Points on a hilly landscape, in no order, each with its height.
From any point a ball rolls to the lowest of the 2 points nearest to it. It stops when none of these is lower. Distance is the straight distance between rows; heights are no part of it.
Q98 height 32.2: 133	177	74	115	102	90	128	96	125	78	144	85	119	136	108	129	125	180	145	137	83
Q721 height 25.1: 118	161	94	114	98	136	93	101	102	110	137	108	105	156	126	146	143	177	185	164	125
Q40 height 22.2: 132	112	136	101	111	129	111	130	144	178	134	109	132	113	134	125	95	89	127	132	124
Q45 height 32.0: 117	124	145	143	177	146	135	131	87	103	145	114	103	140	132	122	145	171	132	83	96
Q593 height 19.2: 132	176	86	152	73	84	112	95	143	109	132	112	153	135	140	146	139	136	110	172	132
Q205 height 61.7: 163	144	76	85	121	76	136	127	179	154	114	147	153	112	135	113	120	87	125	117	128
Q747 height 14.0: 126	111	143	109	126	133	108	132	146	162	138	111	122	112	156	129	137	75	148	131	153
Q579 height 23.4: 113	150	187	107	129	139	121	96	119	149	131	126	90	149	139	125	127	197	179	135	160
Q920 height 42.8: 113	62	165	157	122	167	117	155	95	126	99	130	143	115	131	134	112	77	95	157	163
Q85 height 44.8: 111	47	134	163	128	165	105	166	103	97	105	120	140	101	118	148	123	65	89	145	145
Q984 height 48.7: 129	130	140	108	156	126	159	128	163	153	157	150	121	149	146	122	151	121	184	134	181
Q902 height 40.7: 171	152	156	118	124	95	129	94	153	100	160	110	143	106	139	92	145	152	111	109	92
Q628 height 52.0: 110	116	143	123	162	119	165	151	161	160	161	108	105	140	146	124	122	118	154	94	155
Q322 height 37.8: 128	122	131	65	142	168	147	126	111	155	112	163	106	145	90	132	127	133	183	158	143
Q714 height 28.5: 130	169	93	130	91	115	121	93	104	81	129	108	129	126	108	132	146	179	109	125	76
Q797 height 45.4: 141	179	63	106	116	94	151	105	134	116	120	145	142	144	121	135	146	160	132	137	120
Q484 height 10.9: 131	160	91	138	89	93	88	114	134	98	131	106	136	111	145	139	159	118	126	145	119
Q990 height 36.0: 119	88	169	142	135	175	135	123	72	94	86	169	135	147	111	111	155	146	115	149	140
Q575 height 17.0: 125	105	204	209	149	153	90	151	99	77	149	112	124	98	163	118	153	151	111	103	125
Q75 height 24.2: 135	145	104	150	102	136	107	115	84	95	117	122	133	128	104	134	135	165	94	107	76
Q772 height 47.1: 135	145	140	85	164	105	152	122	151	148	176	143	109	139	140	134	150	139	211	127	177
Q282 height 19.1: 147	136	112	131	89	107	104	121	132	116	133	131	152	112	130	134	144	111	101	144	111
Q23 height 39.2: 140	110	91	69	172	115	174	135	137	134	103	175	145	125	93	116	105	97	141	108	123
Q393 height 24.0: 141	166	84	144	62	96	111	111	152	140	112	114	153	134	133	140	111	124	98	178	121
Q50 height 58.4: 157	163	126	107	104	103	124	116	174	162	135	139	139	147	142	126	112	129	163	165	145
Q965 height 36.2: 100	142	137	114	126	164	126	120	82	140	128	135	99	148	107	135	126	169	155	137	130
Q884 height 19.0: 124	152	107	98	90	140	94	106	102	123	123	127	101	143	110	138	134	141	176	172	117
Q410 height 63.0: 157	144	50	116	92	101	114	131	151	146	65	165	165	103	127	133	121	92	100	140	131
Q535 height 30.7: 126	148	107	151	92	115	130	120	153	149	126	110	136	132	117	134	85	145	77	121	81
Q4 height 31.0: 107	134	138	96	99	181	108	124	108	167	107	142	95	144	120	132	112	137	190	179	150
Q289 height 55.3: 120	141	171	146	110	115	125	132	174	184	142	113	138	146	164	126	108	129	123	145	147
Q487 height 21.9: 111	122	141	95	153	130	131	118	123	151	151	121	98	141	127	132	116	148	177	121	135
Q317 height 25.4: 137	126	156	138	97	123	96	106	112	114	131	125	139	118	131	125	144	139	113	146	113
Q464 height 53.7: 115	133	153	176	121	116	120	154	174	161	157	96	141	125	171	132	123	108	94	140	157
Q806 height 53.5: 105	115	167	144	156	142	150	139	140	161	153	108	121	139	144	131	114	130	118	107	147
Q457 height 34.1: 135	89	192	152	158	137	120	120	103	90	116	136	132	128	156	106	164	125	127	131	151
Q215 height 37.3: 126	76	177	143	172	130	122	141	109	71	134	117	115	121	152	103	165	104	148	104	143
Q749 height 38.5: 114	84	143	139	137	171	138	135	91	103	82	154	143	140	101	116	131	109	97	144	138
Q627 height 30.8: 133	93	175	139	135	142	110	121	100	105	129	135	129	112	136	113	145	127	110	121	130
Q922 height 40.3: 134	153	106	67	139	134	141	104	107	139	135	168	114	154	103	131	148	144	187	150	148
Q466 height 34.8: 105	146	131	100	123	183	137	113	91	155	105	151	103	149	108	131	133	132	167	160	158
Q677 height 28.0: 130	157	112	164	75	97	117	112	150	134	121	120	157	126	132	132	92	157	77	148	103
Q440 height 50.3: 138	107	125	161	122	109	140	167	156	144	102	137	177	105	131	125	99	82	54	112	119
Q450 height 50.4: 115	129	123	103	166	113	178	143	182	181	144	138	120	161	151	131	125	119	169	123	161
Q401 height 27.8: 111	96	176	174	188	161	133	145	79	77	136	122	88	143	147	114	156	160	125	71	109
Q796 height 16.6: 99	155	167	108	118	130	116	106	114	128	156	92	93	141	140	139	118	201	179	129	140
Q41 height 42.2: 135	144	87	88	170	117	155	113	132	122	143	171	129	147	107	125	168	144	190	125	145
Q482 height 55.0: 104	105	153	151	159	178	153	158	139	183	122	115	130	152	124	130	89	134	98	108	136
Q954 height 32.3: 122	89	145	105	133	172	135	142	129	174	106	127	134	144	110	122	79	103	120	135	129
Q76 height 41.2: 147	124	92	87	138	125	152	122	136	136	92	167	140	139	103	120	136	94	125	126	134
Q51 height 23.9: 120	125	101	207	121	157	99	149	77	89	122	126	129	113	107	151	131	154	65	99	94
Q71 height 42.7: 121	125	138	116	157	117	121	125	118	91	159	122	103	123	154	124	173	124	190	98	116
Q774 height 48.6: 124	95	99	182	125	124	122	162	107	103	98	143	152	79	123	149	134	100	44	110	141
Q115 height 49.5: 143	91	103	164	132	118	153	164	133	123	93	142	164	89	114	129	101	89	32	102	126
Q691 height 22.9: 123	109	181	209	178	139	116	144	97	74	146	118	115	121	149	119	172	144	109	82	126
Q83 height 42.9: 135	124	97	116	139	117	126	116	116	108	106	157	140	123	116	122	156	107	131	139	137
Q708 height 45.3: 135	142	124	92	159	104	140	120	148	112	172	137	111	125	138	133	161	130	205	100	148
Q234 height 31.9: 129	144	139	134	86	125	128	131	149	181	118	113	147	145	121	131	62	138	92	141	80
Q438 height 56.1: 116	98	147	168	166	175	153	159	109	143	117	119	122	145	111	136	116	134	75	105	143
Q499 height 47.5: 109	88	123	204	123	149	103	166	101	108	123	119	139	83	119	158	126	95	59	123	128
Q237 height 57.1: 111	86	140	168	148	162	149	162	113	132	124	131	140	135	135	123	131	106	66	122	148
Q20 height 38.0: 155	137	168	122	141	110	107	111	121	85	158	119	118	109	131	97	143	146	136	94	71
Q187 height 34.9: 149	178	88	97	101	89	138	92	152	102	144	99	144	127	107	121	104	169	134	131	80
Q314 height 43.6: 150	166	85	100	151	103	169	106	141	120	137	166	126	152	124	137	163	153	156	115	143
Q185 height 60.9: 155	162	76	104	119	75	124	129	197	143	139	123	142	122	142	132	130	93	150	127	130
Q520 height 23.7: 117	156	156	117	129	105	128	109	138	111	176	84	99	126	140	126	119	193	176	111	113
Q56 height 62.4: 164	143	66	110	118	82	128	128	167	135	88	162	167	104	134	125	138	74	103	125	139
Q174 height 37.5: 160	178	98	93	113	67	139	110	181	116	174	94	143	132	125	118	103	155	154	144	103
Q567 height 65.1: 124	138	91	157	113	101	125	136	154	127	126	132	144	105	155	145	158	74	85	121	150
Q242 height 27.2: 109	118	134	83	164	140	129	134	118	128	150	111	92	119	125	143	124	112	183	94	134
Q975 height 29.0: 121	162	110	124	121	112	130	111	137	126	164	103	105	131	130	139	132	170	152	121	107
Q298 height 32.5: 112	113	146	150	135	171	131	119	57	105	106	141	116	148	105	133	149	159	113	133	112
Q655 height 28.6: 121	110	130	174	133	165	112	142	66	92	118	135	123	132	123	134	152	148	90	117	100
Q439 height 63.7: 149	159	65	147	75	78	118	123	149	126	81	144	156	96	140	150	134	113	92	133	126
Q976 height 40.9: 138	94	131	128	143	135	135	122	107	115	99	159	150	118	112	106	142	91	102	136	129
Q872 height 22.7: 108	119	196	97	139	175	131	127	114	172	112	125	87	143	126	122	95	149	167	133	164
Q10 height 25.5: 137	147	124	95	88	150	100	113	112	144	114	147	106	146	113	127	141	120	189	192	148
Q653 height 39.9: 160	173	124	112	130	72	145	102	177	97	173	102	143	110	127	97	140	158	143	122	86
Q413 height 51.4: 136	132	140	178	120	106	138	156	155	135	142	119	153	104	139	131	119	107	57	101	114
Q496 height 28.7: 112	143	191	108	115	143	111	113	125	167	118	122	99	150	150	131	98	171	160	149	162
Q874 height 52.6: 114	126	132	186	124	106	136	159	178	176	137	116	158	113	161	142	111	102	71	130	132
Q307 height 56.8: 127	136	151	127	107	120	126	124	145	157	144	119	127	140	143	113	118	143	148	149	139
Q633 height 40.8: 114	67	164	155	130	187	148	149	96	122	91	143	142	122	109	128	102	108	85	158	150
Q877 height 59.7: 169	167	93	103	117	75	130	132	200	157	149	126	140	136	147	139	116	115	181	171	142
Q906 height 21.4: 117	106	126	87	149	135	131	137	141	148	141	120	112	123	140	129	126	81	169	123	158
Q952 height 27.6: 116	123	144	109	102	146	128	132	146	180	116	119	131	134	131	129	72	106	107	137	103
Q449 height 46.2: 118	63	149	196	132	161	93	162	93	81	116	119	132	94	112	138	123	83	80	129	126
Q197 height 64.4: 138	158	76	161	99	79	118	132	161	116	110	136	163	111	153	145	159	113	99	131	155
Q342 height 37.4: 130	88	115	66	168	143	175	134	130	142	100	145	130	142	91	109	89	83	149	116	126
Q706 height 33.1: 112	148	118	112	117	142	127	106	101	132	137	126	103	141	105	135	129	176	136	120	99
Q509 height 39.8: 123	104	136	131	169	134	122	143	119	86	136	119	109	121	148	110	170	93	152	95	133
Q639 height 15.3: 107	115	157	77	149	158	141	137	131	175	145	125	100	144	122	133	90	140	177	127	155
Q840 height 35.3: 130	134	131	123	148	122	124	119	111	96	154	119	114	121	118	108	148	151	130	87	92
Q782 height 19.5: 127	132	106	166	104	139	96	139	96	88	121	121	128	109	103	137	128	131	71	93	75
Q961 height 35.2: 128	85	135	76	152	162	152	148	138	164	101	144	129	134	95	113	69	87	128	120	115

Call two points neighbours if one is among the 2 nearest of the other. Go from one point of each pair to the other, from neighbour to neighbour, staying as low as possible. Name the highest point that can't be avoided.
Q484, Q747 => Q234
Q782, Q575 => Q902
Q747, Q639 => Q242
Q639, Q796 => Q496

Two balls start at each pair of points below. Name the first point that both come to, or write -.
Q438, Q413 => -
Q76, Q797 => -
Q56, Q976 => Q749
Q499, Q237 => Q633
